A landscape with many peaks, sampled at points; each row gives a point and its height.
From any point a climber steps to the highest of the 2 points nearest to it. It stops when none of these is higher. Distance is the straight distance between rows; heights are no part of it.
<915> height 5.72: [  0   3 -10 -12   6   0   4 -18  -7   2  23   3   6 -12  -8  -1   2  -4
  -2   7   5 -18  -2  17 -12   0   0  15   6 -14   0  -1 -25 -20  -7 -10
 -10   9  -3  -2   7]
<905> height 5.87: [ 18  -1   6  -6  14 -14 -20 -11   7  15   2  -2  -7  -4 -19 -10  11 -20
   7   6  15   6  31  15 -11   6   0  24   4 -12   9  -9   5 -21 -15   9
 -24   9 -11   8   8]
<1165> height 2.78: [  0   2   7  10  -3  -2   2  20  -4  -2 -11  -1 -14  15   7   3 -12   0
   9  -3 -14  18   1 -18  22   2  -3 -15  -4  22  22   3  14   9 -12   5
   2  -5   8   2 -13]
<223> height 4.24: [-18 -11   1   3   5 -19   2   4  -4  26 -11  19  -8 -16 -12   7  -1 -26
   4  -5  -1  23   9  13  19  16  -7  -2  -6  25  -4 -16  -8   5 -10  -6
  -6   3  -6   8  -3]
<252> height 5.02: [-16 -12 -13  -3  -4  15  11   4  12  24 -21  26  16  16 -24   7  -4 -14
  10 -34   7  18   6  -6   3   6   4   2  -5  24  -7   2 -19  -7 -10 -20
   5   4 -10  26   2]
<763> height 2.69: [-19   7   5 -16   4 -16  13  -4  -4  -3  20  18  20 -12  -3   5  -4 -19
  11  -7  -7  -1   6  17  -3   2 -19   4  -5  -9  -4   0 -27  -2  13  -5
 -14   3  11 -13 -13]
<901> height 3.54: [ -4   3   8  16  -7  13   9  34   8 -19 -12 -10 -15   4  23  -7  -8  31
  15  -1 -14   8 -12 -15  16  -7   0 -28 -13  16  14  12  12  20  15   2
   9 -11  24   3 -14]
<718> height 3.11: [  0  -4   6   6  -3   8   4  18  -2  -5  -7 -13  -1  16  13   1 -11   4
   2  -5 -15   7 -10 -10  20  -6  -3 -30 -11  20  14   9  10  20  -2   5
  23   1  22 -10 -17]
<1264> height 6.32: [ -6   0 -13   5  -2   9  -1  -2  14  12 -10   5 -23   6  -1   6   6   5
   9  -2  33  20   9  -4  21  11  15  19  11   4  -4   4  29   0  15  17
 -24 -17 -18  20  12]
<956> height 6.73: [ 14   1  -6  14   9  -7 -11   6   0  12 -23   0  13  18 -17   5  -2 -25
  -6 -19   1  19  -2   1  19  -1  -7 -16   6  18  -8  -4  -6  13 -28 -13
   7   9  -6   4  -3]
<875> height 2.60: [ 10  -1  22   0  -9 -22  -6  12 -18  15   3  16 -17 -11  -8   7  -2 -14
  20  12 -22  14  14 -11   8  15 -11  -3  -6  23  43 -15 -10  -9 -23   8
 -21   4  14   4 -11]
<891> height 2.81: [  7   1  11 -26  -6  24  13   5  10 -14  12  -5  -3  12   0  -7   7  24
  11  11 -15 -18   3 -19 -30 -16   7   7  -1  -1  16  26 -16 -27   1  -5
  13 -12   7  20  -4]
<914> height 4.35: [ -3  -5  -2  13   2  12   5   8  -1  -6  -8 -20  11  -4   8  -2  -1  17
 -22  -5 -13 -12 -15   3   0 -13   0 -22  -9   4  -4   4  -5   9  -6 -12
  33   6   9  -9  -5]
<617> height 5.69: [ 14  12   1   9  -3  -8 -10   3   7  -1  -5  -3  21  26  -6   5  -4 -25
   4 -21   3  13  -1  -5  26  -8 -11 -17  14   1  -8   4   6  18 -10   6
   2   3   8  -7 -13]
<650> height 1.91: [-12  -7   4  -5  10  -4   6   0  -8  -4 -17   2 -12 -14  15   1  -1   4
 -10  11  -3   6   0   0  -1  10   0   6  -4   0  -9  -6  25  10  10   2
  -2  -8 -11  -1   3]
<761> height 1.78: [  2  -6  -6  11  -3 -15 -12  -1 -11  32   3   9 -35 -17  -6   5   1 -14
  10  16  16  11   8   2  29  24  13   9   1  11  16 -18   8  -2 -12  11
 -14   0  -3  11  12]
<398> height 6.18: [  9   8 -10  -4  -5  13 -13 -18  19  -6   5   1  -2  21  -3  -4   5   2
  13  -4  31   2  12  -8   3  -4   9  16  19 -24   1   8  22  -5  24  21
 -27  -4  -9   3   4]
<787> height 5.43: [ 16  21   0  16 -13  -6  -8  13  16  -6   4  -8   9  26  -6   0  -5  -7
  14 -17  12   8  -3 -12  27  -7  -7 -12  16   2   9   6   0   9  -3  11
  -8   2  12  -2 -13]
<884> height 7.48: [ -5   9  -1  -3  -6   3   0   2  11  -5   1   6 -10   3  10   5  -1   5
  13  -3  20  13   6  -8  13   4   1  11   9  -7   2   6  22   7  25  21
 -24 -16  -4   2  -3]
<580> height 4.22: [-30 -10  -9 -17 -10  14  19   0  -2  22  -7  27  35   9 -15  10  -1 -10
   4 -35  -4   6   3  -4  -3  -2   1   0 -12  13  -8   5 -25  -8   1 -15
  17   8   1   6 -14]
<662> height 5.90: [  9  -6  -9   4   2  -4  -9  -3  12  25 -17  13  19  15 -29   3  -4 -26
   4 -30  13  17   6   1  14   3  -2  -6   5  23  -7  -7 -12  -1 -22 -16
  -3  12  -6  15   2]
<916> height 2.46: [ -9  11  20  13  -1 -25  10  13 -14 -13   0   4 -11 -40  24   2  -9  11
  -8  16 -21   0 -10   4   4   1 -10  -8 -10 -11 -15 -10   0  17  27   3
  -9 -10  12 -23  -3]
<388> height 1.99: [ -2  -1  -8   0   3  -8  -2  -3   7  20   8   7 -20 -11 -13   0   4  -1
  13  11  25   3  15   3   8  19  10  26   3   5  22  -8   1 -17  -3   7
 -26  -1  -9  17  12]
<19> height 2.13: [  9   1  22 -17  11   7  -2   1  -1 -12  -3   3  17  16 -10  -2   5  -9
   0  -2 -22   2  17 -11 -23 -10 -17   4   2   0  11   8   4 -15 -18  -1
  -2   4   0  10 -14]
<553> height 4.68: [-13  -6  -8   9   2 -15   5  17   1  16 -16  17   0 -22 -27   8  -6  -2
   2  -6   4  18   1  10   9  11  -8  -2  -6  32  -8 -21 -28   1 -23 -25
   2   6 -10  18   5]
<201> height 4.34: [  6  11   4   7  17 -18 -12   2  16  -7  -3  -6  19  -5 -19  -9  11 -13
 -11  -6   4  10  10  20  -6  -7 -20   1   9 -12 -33 -15  -4   4 -10 -15
  -3  11 -13  11   1]
<1240> height 3.89: [-16  -9   0   4  -6  -7   5   3 -14  22  -7  15  -4  -6  -7  11  -4 -18
  -3  -5  -9  11  -3   2  20  12   0  -8  -9  24  12  -9 -12   4 -13  -8
   8   8   1  -2  -6]
<840> height 6.33: [ -3  18  -4   7 -15  -2   3   8  19  -5  12   3   6  14   5   8  -3  -2
  18 -16  18  11  -3  -9  23  -3  -5   0  14  -4  -1   7   4  14  23  19
 -16 -10   7  -4 -10]
<1033> height 2.03: [ -9   3 -21   3   6   8  -1 -12  11   2   0  -5  33   5  -5   3   4  -4
 -19 -17  13 -13  -9  12  -3 -18  -5   2   6 -18 -24   0  -6   4  10 -11
  16  13 -11  -8   3]
<186> height 3.90: [  6   8  14  19  -2  -2  -2  25   1 -27 -12 -15 -10  -8  19 -12  -5  29
   1   3 -17   3  -8 -11  16 -14  -1 -26  -8   1   6   6  17  15   8   0
   0  -8  15  -5 -14]
<1135> height 4.20: [ -8   5 -17   4 -12  13  12  17  21   3  -4   3   7   7 -20   4   1  20
   1  -8  16  -8 -10 -11  -3  -7   5   4   6   9   7   9 -19 -23  -9 -17
  12   5  -5  26  10]
<104> height 2.79: [ 22   2  28 -15   6  -4   2   7 -20  -8  15  -7 -16 -10   1  -4   2  21
   0  21 -38  -9   9 -13 -26  -4  -2   5  -5   4  30   5  -6 -23 -14   0
  -9 -11   1   3  -6]
<243> height 5.04: [  8   7  -5 -17 -12   6   1 -16   8  -1  27   6   4  29   5   3  -7 -17
  31  -8  13  -2   5 -10  10   3   5   9  11  -7  27  12  -2  -5  13  22
 -22   0  15 -19 -11]
<1210> height 2.74: [ -3  -1   6   5  -5   4  11  16  -3  -5   6 -11  12   0  20   4 -15   8
   3  -8 -17  -3 -19   0  15  -5 -12 -39 -16  13   8   9  -4  27  20  11
  26   4  37 -28 -24]
<1169> height 3.30: [ -6   5  -1  12   5  19  13  27  11 -20 -31  -9   8  12   1  -6  -5  12
  -9 -13 -18   7  -4  -7 -12 -21 -12 -14  -7   5 -18   9  -5  13 -13 -29
  28  -3  -5  19  -2]
<184> height 2.22: [ -9  -8 -10 -13   1  14  10 -11   8  16   7  13 -19   3 -10   0   7   7
  12   9  20  -3  11  -5  -8  18  16  36   0   6  25   5   1 -29   3   2
 -21  -6 -13  24  15]
<37> height 6.69: [-27  13  -9  20  -5  -2  18   8  18 -13   2  -3  16 -23  15   1   1  22
 -12 -13  11 -13 -21   7   3 -11  -2  -2  -5  -7 -27   2 -14  17  35 -10
   7  -8  -2 -15   0]
<147> height 0.63: [  4  19   8  10 -11  12  -7  20  26 -13  -3  -1  13  38  -8  -2   5   8
  18 -17   9   9   8 -26  -8  -9 -11   4   6   0   4  16  -2  -2   8   8
 -18   1   2  19  -7]
<123> height 6.74: [ 20 -14  -1 -17   8  -5 -21 -29  -5  19  13   6   0  16 -11  -7   9 -37
   9   2   9   3  19  10   3  11  10  13   9  -6  12  -6   6 -12 -20  13
 -13   9  -4   0   6]
<459> height 3.47: [  2  -3   0  -1 -11  -7  -7  -3 -19  11  19   1   1   1   3   5  -4 -17
   2   3  -7  -2  -7   1  21   4   3 -11  -1   9  23  -4 -15   1 -13   4
  10   9  11 -14  -4]
<454> height 4.61: [ 16   9 -11 -17   8   0  -9 -30   6 -11  15  -4  -5  -1   5  -8   2  -2
  12   8  12 -10  15  15 -15  -1   7  18  14 -42 -13   0  12  -8  16   6
 -31   0  -6 -15   7]
<1032> height 2.93: [-19  -2 -13  -4  -2  21   8   8  12   4 -19  10  38  27  -6   9  -7 -10
  -6 -34  -3   6   0  -7 -11 -13  -8 -10 -13   4 -27  15  -5  14   5 -15
  29   9  -6   5  -2]
<1200> height 3.34: [ 11  14  22   4  -6 -10   7  28   1 -10   6  -3  -8 -18  -6   0  -1  27
  10  15 -15 -11  -2 -16  -9  -9  -8  -4   1   8  33   4 -24 -24 -13   2
  -8   1  16   7 -11]
<21> height 1.86: [ -4 -16   4 -26  20   9   8 -17 -10 -13  -5   0   5  -9   2  -8   7   7
 -20  13 -13 -13   4  10 -37   0  -1  23  -7 -13 -16   1  11 -14  -2 -18
   6  -3 -21  11  14]
<45> height 3.41: [ 14 -13  -8  -1  13   9 -20 -21 -15  -6  -4 -16 -16  -6  -1 -14  15  10
 -23  18   7 -14   3  -1  -6   3  23  16   5 -14  -2  -6  23 -10 -18  -6
  -2   0 -24  14  19]
<876> height 2.76: [ 22 -13   7 -11  16  -8 -32 -21 -32  -8  -7 -16   0   7   7  -8  16 -22
 -19  18 -14  -6   2  11  -9   3   5  -7   7 -10 -14 -16  22   5 -27   9
  17   6 -15  -6  11]
<77> height 2.40: [ 14   0  21   1   7 -21 -17   8 -19  11  -3   8 -16 -11  -8   0   7 -16
   5  17 -21  14  18   1   2  12 -11  -3  -4   7  26 -19   4  -8 -28   4
 -17   3  -1   7  -2]
<248> height 1.61: [ 11 -13  -5   0  -7 -15 -20 -12 -31  32  20  15 -32 -17  -2   3   7 -25
  12  19   4  -1   7   6  19  26  11   8  -5  12  20 -24  -9  -8 -19   7
  -4   7   1   4  19]
<461> height 2.39: [-13   6 -10   1   2   8   3   2  13  -1   3   4  38  16 -15   4   0  -9
  -7 -26   4  -2  -4   0  -4 -16 -13  -4   3  -5 -17   7 -14  -2   2 -14
  13  14  -3   4  -6]
<792> height 2.53: [ 13   4  12   7   4 -10 -13  11 -11  -3 -11  -7 -17   6   2  -1  -2  -2
  -1   8 -15  15   8 -13  13   3  -2 -10   2   7  20  -8  20   3 -21   7
  -7  -2  -1   3  -9]
<771> height 2.97: [-11  -7  10  -3  -6 -15  12   3 -22  12  -1  10 -25 -17  20  16 -10  -8
   3  17  -9  14  -7  -3  16  16  -2  -3  -9   9   6  -9  17  18  18  20
  -5 -10   9 -16  -2]
<209> height 5.14: [-21   4 -11  12   0  -6  17  22  12   6  -6   9   3 -18 -17  10  -2  12
  -5  -7   8   6  -8   5   5   6  -3   5  -5  19  -9 -10 -25  -3  -5 -24
   4   4 -12  18   5]
<693> height 3.58: [-32  -1  -2 -12  -4  19  24  16   2   2 -14  15  27   4  -9   6  -2  -2
  -3 -22 -16   3   0  -2 -17 -11  -6  -5 -16   5 -16  10 -22  -1  -3 -23
  32   3  -2  12 -10]
<1216> height 5.29: [  9   7 -19  -4   5   9 -12 -29  19  -5  13  -4   2  12  -7 -11   7  -3
   9   2  31 -11  12   7  -8  -8  11  20  22 -36  -9   1  10 -12  19   6
 -26   7 -12  -2  11]
<151> height 3.52: [-18 -16   0   8 -10  -9   9   1 -16  31 -18  21 -16   2   3  21 -10 -23
   4  -7  -9  23  -5  -6  30  17   3 -14 -12  34  10  -7   3  22  -3  10
  10  -4   6 -14 -10]
<183> height 1.56: [ 13 -11  -1  24  -7  -9 -10 -13 -19   1 -32 -12 -15 -14   7  10   9  -5
 -18   7  14   8 -10  14   5   3   7 -19  12 -15 -32 -12  37  26  -7  19
  11  -9 -10 -12   9]
<392> height 4.78: [  2  18  -3  22 -10  -6   1  25  15 -12   4 -14  11  10  -2  -3  -6  14
   4 -14   5  -1 -13  -8  21 -12  -8 -19   7   7   7   5 -13   6  -3  -4
   4   4  13   1 -10]
<185> height 3.51: [  1  10  16  -5  15 -17  -4   5  10  -5  -3   6  10   1  -8  -1   5 -19
   6  -7  -6  18  21   7  -3  -1 -20   3   2  -6 -12  -7   9   6   2   7
 -19  -4  -2   3 -12]
<724> height 5.44: [ -5   1 -24   9   0  12  -4  -2  24  17  -8   3  -3  18 -15   3   3  -2
   2 -12  33  11  -1  -4  14   6  11  17  11   9  -8   3  10  -5   6  -3
  -9   0 -18  23  17]
<229> height 3.94: [  4   5   2   5  21 -15  -8   3  15   0 -15  -2   3   2 -15  -5   9 -17
  -5  -7   5  22  15  12  -1  -2 -12   3   6   2 -29 -11  13   6  -9  -6
 -10   0 -18  15   1]
<355> height 4.79: [ 21  19  -3  17   7 -16 -20   2  23 -11   4 -11  15  -8 -22 -12  10   3
  -5  -1  20   1   8  16  -3  -6 -12   5  18 -20 -25 -19  -9   0 -12 -11
  -9  15 -10  12   6]
<828> height 1.45: [  2  -2 -12   3  -3  -2  -6 -21  -8  10  -1  -7  12  -6  12   9   3 -12
 -21  -3   8 -12 -12  16   3   1   4 -10   4 -15 -18  -6   3  16   4  11
  22   4  -3 -30   4]
<846> height 2.45: [ 10   4  10   9 -10  -6  -2   6 -12  -7  11 -14   0  -8  25  -3 -13   4
   0   4 -14  -6 -18   4  18  -8  -5 -34  -7  -3   2   2  -3  25  15  16
  19   2  33 -37 -13]
<43> height 3.83: [ 12 -11  -5  -7  10  -3 -13 -25 -20 -11  -2  -8 -18 -20  14 -10   7  11
 -14  21   6 -17  -2   8  -9   8  21  14  -1 -26 -14  -5  23   2   6   4
 -11  -9 -18  -8  18]
<1204> height 2.86: [  3  -2   8  -2 -18 -11   1  12  -7  12  11  11  -9  -6 -15   8  -6   2
  19   8   1   1   1 -14  11  10   2  -2   0  26  43  -2 -23 -18 -23   2
  -8   5  15   9  -6]
<288> height 1.60: [-15  -7 -11  -8   1  30  -2  -6  18  -3 -18   4  -2  21  -2  -6   6  11
  -6   1  15   3   7  -8 -17   1  12  23   0 -10  -9  10  24 -12   6 -13
   0  -5 -24  31  22]
<1256> height 3.64: [  8  14  25 -10   2   0  14  21   4 -18  10  -6   1 -10  -1  -4   2  26
   7  11 -28 -14   0 -15 -19 -18 -12 -10  -2   4  22  19 -26 -23 -10  -4
   9  -3  19   8 -18]
<182> height 4.87: [-10  -3  -7   4   0  14  13   3   4 -11   6 -13  12  -7  14  -7  -3  22
 -12  -6  -4 -18 -18   2  -3 -13   4  -9  -9  -2  -2  11  -9   2  14  -9
  22   3  12 -12   0]
<808> height 2.04: [-13  -9   7 -11  13  -8  10  -8 -23   0   2   5  -6 -20  10   2  -1  -2
 -17  17 -17  -7  -5  13 -10  11  -4   7 -14  -2  -9  -7  -1   0   1  -7
   3  -1  -6  -8   8]
<1127> height 4.23: [ -7   2   5  -9   0  11  20  10   2 -21  17  -9  11  -7  10  -9  -4  24
   1   0 -16 -19 -12  -2 -13 -18  -4  -8  -7  -3   6  18 -22 -14   7 -10
  14  -3  19  -2  -7]
<50> height 1.41: [ 11  -8  -5  14  -9  -7 -11 -20 -18  10  -8  -6 -14 -16  15  10   9 -11
 -11   9  16  -3  -8  17  11   8  10  -8  15 -25 -24 -13  21  19   2  21
  12  -4  -1 -22  13]
<72> height 1.70: [ -2   1 -25  -5   0   7  -2 -28   6   4   7  -6  20  -1   9   7   0  -9
 -12  -9  21 -19 -12  17  -4  -9   6   3  10 -28 -24   0   1  11  18   4
  10   7  -4 -30   5]
<734> height 2.21: [  2 -11   3 -20   8  10   8 -12 -13 -11  13  -3  -9  -5   7  -6  -1  18
  -6  15 -11 -16   1  -3 -23   6  11  21  -5  -4   7   7   3 -17   2  -8
  -5 -12 -11   8  10]
<294> height 3.78: [  2  -4   0   3   1  21   3  15   7 -19 -20 -16   8  20   8 -10  -4  12
  -7  -8 -14   0  -5  -9  -4 -16  -4 -17  -6   5  -5  14  12   9  -9 -14
  27   1   5   9  -5]
<424> height 6.58: [-12   3   5  -1   1  -6   3   2  26  10   5  20  17   9 -23   1   4 -15
  19 -23  16  15  17   1  -4   5 -11  14  -2  15  -6  -2 -16  -7   7   0
 -19   6  -3  18  -6]
<84> height 1.71: [  1  -7  -2  28  -4 -11  -4 -10 -20   9 -34  -6 -17 -13  10  10   0  -2
 -31  10  -4   6 -14   8  -5   6   0 -31   0   7 -24 -15  27  29  -8  13
  29  -9  -3 -18   9]
<756> height 3.06: [ 23 -15   4 -12  14   0 -27 -19 -28  -4   5 -13 -10   8   0  -9  14 -11
 -16  19  -7  -7   9   2  -9   6  12   7   7  -9   4 -11  19  -8 -27   5
   0   0 -17   4  12]
<135> height 1.85: [-12  -2   4  30   4 -11   8  10 -11   0 -42   0 -22 -14  11   8  -9   9
 -26   9 -16  10 -10   2  -2   3  -6 -24  -8  15 -23 -14  16  31  -1  -2
  22 -10  -2 -11   0]
<396> height 3.13: [ -8   6  12 -13   9 -17   6   2  -1  -7   5   9   6  -9  11   5  -5 -13
   8   1  -6   9   9   6   1   6 -19   4  -1 -10  -8  -2   8  10  18  11
 -15  -8   3 -11 -10]
<93> height 0.36: [ -2  11  -2  -1 -11  11   4   6  18 -10  15   2  19  25 -10  -1   1   5
  14 -14  12 -12  -2 -14  -9 -16  -8   3   9  -3  15  17 -17 -18   4   2
  -4   8  11   7  -7]
<473> height 0.94: [ -4  14  -2   8 -14  20 -15  12  28 -22 -12  -3   7  34   5  -2   3  21
   9 -16  15  17   3 -25  -9 -11   1  -1   5 -11 -15  24  20  11  23   2
 -15 -11  -3  19   1]
<374> height 4.06: [ 15   4  -8 -25  13  -5  -5 -32  -5 -10  23  -4  -1  -5   6  -8   1  -8
   5  14  -9 -17  13  26 -27   2  -1  18   3 -36 -18  -3   0 -14   2  -3
 -28   3  -7 -18   6]
<316> height 7.72: [  2   2   3  -1  -1   0  -1   3  29   7   3  11  16   4 -33  -1   8  -1
  17  -6  25   2  15   2 -16  -1 -10  24   4   8   0  -2 -21 -23  -1  -2
 -20  13  -7  21   4]
<15> height 1.92: [  7 -17  -9  10 -13  13   5  -2  -9   8  13 -15 -21  -6  23  -4  -9  23
  -1   9   1 -15 -23  -6  16   9  24 -17 -12  18  16   5   5  17  28  15
  18  -9  22 -23   1]
<264> height 2.19: [ -3 -10   0  -2   8   4  -3  -2  -5  -1 -20  -4  -1  10   4   3  -2 -11
 -12  -1  -7   9  -2  -3   3   3  -1  -3  -1   8  -7  -1  22  12 -12   0
  14   0  -8  -2  -1]
<308> height 3.72: [ -5  -4  -6 -10  -9  18  12   8   7   5   1   2   8   9 -15   2  -1  10
   0  -6  -2  -8  -7 -10  -5 -12  10  -4   0  13  14  14 -20 -20 -17 -15
  28   4   2  19  -4]
<211> height 1.90: [ -7 -14 -13 -17  10  20  -2 -22   9   8   0   6  -4  14  -7  -6   8   0
  -3   4  18  -2  10   0 -12   9  14  32   2  -6   1   5  20 -19   6  -2
  -8  -1 -21  21  20]
<319> height 2.20: [ -5  11  15  20   9 -20  -3  11  -9 -19 -11  -7   0 -31  13  -6   4   8
 -22  12 -17  -3  -6  11   1  -6 -12 -10  -3 -16 -25 -14   1  14   4  -9
   0  -1  -2 -11   0]
<586> height 1.25: [-13   6   0   0  -4  23  -7  11  26 -16 -14   2   7  25  -1  -6   6  16
   4  -7   5   9  11 -16 -24  -7  -4  13   0 -14 -13  15  14  -2  13  -9
 -11  -7 -13  29   7]
<1187> height 1.81: [ -6  -6  15 -21  17  11   9  -1  -1  -9 -11   8  12   0 -10  -3   7  -2
 -10   6 -20   0  15   0 -34  -7 -11  14  -2  -6  -5   5   5 -18 -16 -18
   7   0 -15  24  -2]
<521> height 4.82: [ -7   1 -27  11  -3  13   2   6  25  15  -9   5  11  16 -22   6   1   5
  -2 -17  28   4  -8  -4   5  -1   7  12   6  10  -9   2  -9 -11  -2 -19
   4   8 -19  26  19]
<259> height 1.72: [ 15 -25  -9   7 -15   5   0 -13 -18  12  10 -11 -25  -7  22   1 -15  15
 -15  10   3 -18 -21   2  -7  20  30 -18 -10  19   3   4  16  22  37  18
  24 -16  14 -26   4]
<59> height 2.00: [ -8   4  13  36   2 -18   1  11 -18  -6 -27  -2 -18 -35  16  -1  -1  10
 -29  22 -24   2 -12   5  -1  -3  -4 -20 -12   2 -25 -19  10  23   5  -2
  12  -5   3 -14   5]
<844> height 3.16: [ -2  -9   0   1 -10   1   4   4 -12   8  18  -3 -11   2   1   3  -5   3
   4   7  -4  -4  -9 -11  17   5  12  -5  -3  18  34   4 -10  -7 -10   1
   7   3  11  -1  -1]
<174> height 2.33: [-20  -4   1 -23  12 -12  19 -14 -16   1  16  14   5 -22   6   5  -7  -6
  -3   8 -13 -10   1  27 -15   9 -14  14 -17 -10 -16  -3 -22  -7  11 -10
 -12   0  -1 -14   3]
<1043> height 4.25: [-16   0 -13 -16 -18  15  10  -5  10   1  24  10   4  28  15   7 -11  -2
  27 -16  16   0  -5 -16  11   3   9   7  -2   7  24  22   0   0  26  20
  -7  -7  17 -10  -5]
<260> height 4.32: [  5  -3 -21   6  -1   7  -5 -28  -8  -6  13  -9 -15 -22  14  -9   3  15
  -7  14  16 -29 -14   9  -1   2  29  17   3 -26 -14   1   2  -1  14  -2
 -11  -6  -9 -19  20]
<125> height 3.14: [ 19  -5   5 -21  13 -11 -22 -25 -24 -11   4  -7  14   6  14  -3   8 -30
  -9   8 -12  -9  -1  23 -12   2  -6  -8   8 -26 -22 -10   8   9 -11   9
  14   8  -2 -25   3]
<1215> height 2.48: [ 19  -3  21 -23   5  -2  -2  -7 -20 -12  19  -3   4  10   3  -1  -1  -4
   3  10 -27  -5   9  -6 -18  -2  -6   3  -1   0  23   6  -2 -13 -14   5
  -7  -4   6  -8 -11]
<303> height 5.77: [ 18  -1  -7 -17  -2   4  -9 -27   0   6  25   4  -1  23  -1   1  -1 -24
  19   1  12  -4  10  -1   6   8  10  15  14 -14  18   3   2  -9  -1  18
 -22   3   3 -14  -2]
<1178> height 1.87: [  1 -21  -4 -14  -5  15  -1  -4  -6   5 -10  -7  -1  23  11   5  -9  -9
  -6  -8   0   4  -9  -9   3   9  12 -10  -8  20   6   9  24  16   1  11
  30  -1   1 -12  -6]
<999> height 5.70: [-12  15  -2  11  -2  -5  11   8  10 -21  13 -10  19 -15  17  -6  -7  14
  -4 -11  -2 -16 -17   6   3 -18  -9 -12   0 -15 -12   5 -19  10  23  -5
   4   1  15 -22  -8]
<969> height 2.16: [  8   0  -6  20 -18   1   0  -6  -6   2   8 -12 -13 -18  26  -1  -8  14
  -4   6   8 -12 -22   2  18  -3  16 -19  -1  -8  -1   3   6  22  23  19
  12  -8  20 -35   1]
<517> height 6.49: [ -5  -2  -5  -8   4  -5   1  -7   5  11   9  12  14  -8 -22   1   3 -10
   2  -2  11  -5   6  13  -5   1  -5  11   6   0   5  -3 -22 -18 -10 -10
  -6  11  -3  11   3]
<1207> height 2.68: [ -8   4  17  13 -11 -22   9   9 -24   2  -1   4 -18 -28  25   9 -11  -3
  -9  18 -21   5 -13   2  11   4  -8 -17 -14   4  -5 -13   3  23  21  13
   6  -5  23 -27  -1]
<688> height 4.89: [ -7   5 -25  -2   3   6   9 -21   4  -3  19  -3  -5 -17   6  -7   1  11
   0   7  18 -25  -8  13  -7   1  14  24   7 -24  -7   2 -10 -15  16  -8
 -20   0  -9  -6  16]
<811> height 3.07: [ 16   9  24   8  -1 -11  -7  24 -17  -3   1  -4 -24 -22  -5  -3  -1  20
   1  21 -28   2   5 -17  -7  -1  -6  -4  -4   9  34 -11  -4 -16 -24   0
 -11  -2   5  10  -3]
<851> height 0.10: [ 11   7  -2 -16  -2  12   0 -13   3 -21  26 -10  21  22   3 -10  -5   0
   9  -5  -4 -19  -3  -4 -16 -20  -6  -2   9 -15   9  15 -10 -10   4   1
  -2   8  13 -16  -9]
<365> height 4.27: [  9  15  13  27  -4 -10  -6  24  -2 -18   3 -19   1  -9  11 -13  -5  17
  -3   4 -17  -5 -14  -4  20 -15  -9 -30   1  -1   9   0  -6   9  -5  -2
   6   3  21  -8 -12]
<128> height 3.28: [  5  -1   7 -20  -4  25  11  10  10  -6   6  -6   9  16 -11  -6   4  14
   7   3 -17 -15  -2 -16 -15 -20   7 -14   1   9  15  23 -20 -20 -15 -11
  36  -2  13  22 -12]
<79> height 3.62: [  9  -3  -2 -20  17  -9  -8 -26 -17 -10  10  -5   4 -11  12  -7   4 -11
  -9  15  -9 -16   2  27 -21   3  -5  10   0 -30 -25  -7   1  -2  -1  -4
  -7   5  -8 -17  11]
<558> height 2.54: [ 10  -2   1  -8  -2  11   3  -2  -5  -2  11  -5 -22   2  -1  -5   5  22
   5  15   3 -10   5 -18 -11   6  18  23   2   2  32   7   2 -25  -6   4
 -16  -8  -8  14   7]
<519> height 5.37: [ 26  10   5   7   8 -16 -26   2  14   5  -1  -9  -1  -9 -25 -10  10  -6
   5   7  19   3  27  17  -6   3  -3  17  11 -15  -3 -18  -1 -11 -21   2
 -18  12 -12  12   8]
<213> height 5.82: [-28   9 -11  20   2  -1  19  12  17  -1  -9   1   4 -20   2   7   4  17
 -16 -10   9   0 -14   8   4   3  -2   7  -5   6 -27  -7 -11  13  19 -17
   6  -5 -15   5   6]
<528> height 2.85: [  0  -7  -1   0  -8  15   7   9   1  -5   8 -10 -17   8   5  -6  -2  21
   4   7  -1  -5  -5 -18   6   2  16   2  -2  12  30  10   2 -13  -6  -1
   6  -5   3  13   2]
<695> height 3.25: [-13 -15   3   0 -12 -12  10  -9 -22  27  -7  16 -15  -8  10  24  -7 -24
  -2   5  -4  14  -8   2  17  19   2 -12 -11  20   2 -11   9  23   8  19
  13  -4   9 -23  -3]
<1246> height 5.68: [ -6   8  21  -5   4 -18   3  12  27  12   2  15  -3  -5 -16   0   9 -12
  27 -15   8  26  30   2 -10   9 -13  24 -11  15   4  -8  -6  -6  12  12
 -35  -4  -7  13 -11]

Two climbers start at each pair of points below. Name the first point that both come to, or write -.
<319> / <79> -> -
<396> / <1215> -> -
<901> / <844> -> -
<875> / <558> -> <844>

Where does a climber stop that starts at each point below?
<828> -> <956>
<59> -> <37>
<808> -> <123>
<125> -> <884>
<756> -> <316>
<308> -> <884>
<21> -> <37>

Call two points neighbours if one is among the 2 nearest of the other. Go from one point of each pair to the other, from neighbour to neighbour, staying as high as possible. Name the lowest point that can't be avoided.
<264> / <37> -> <650>
<316> / <123> -> <185>
<182> / <718> -> <891>
<884> / <123> -> <1043>
<884> / <956> -> <787>
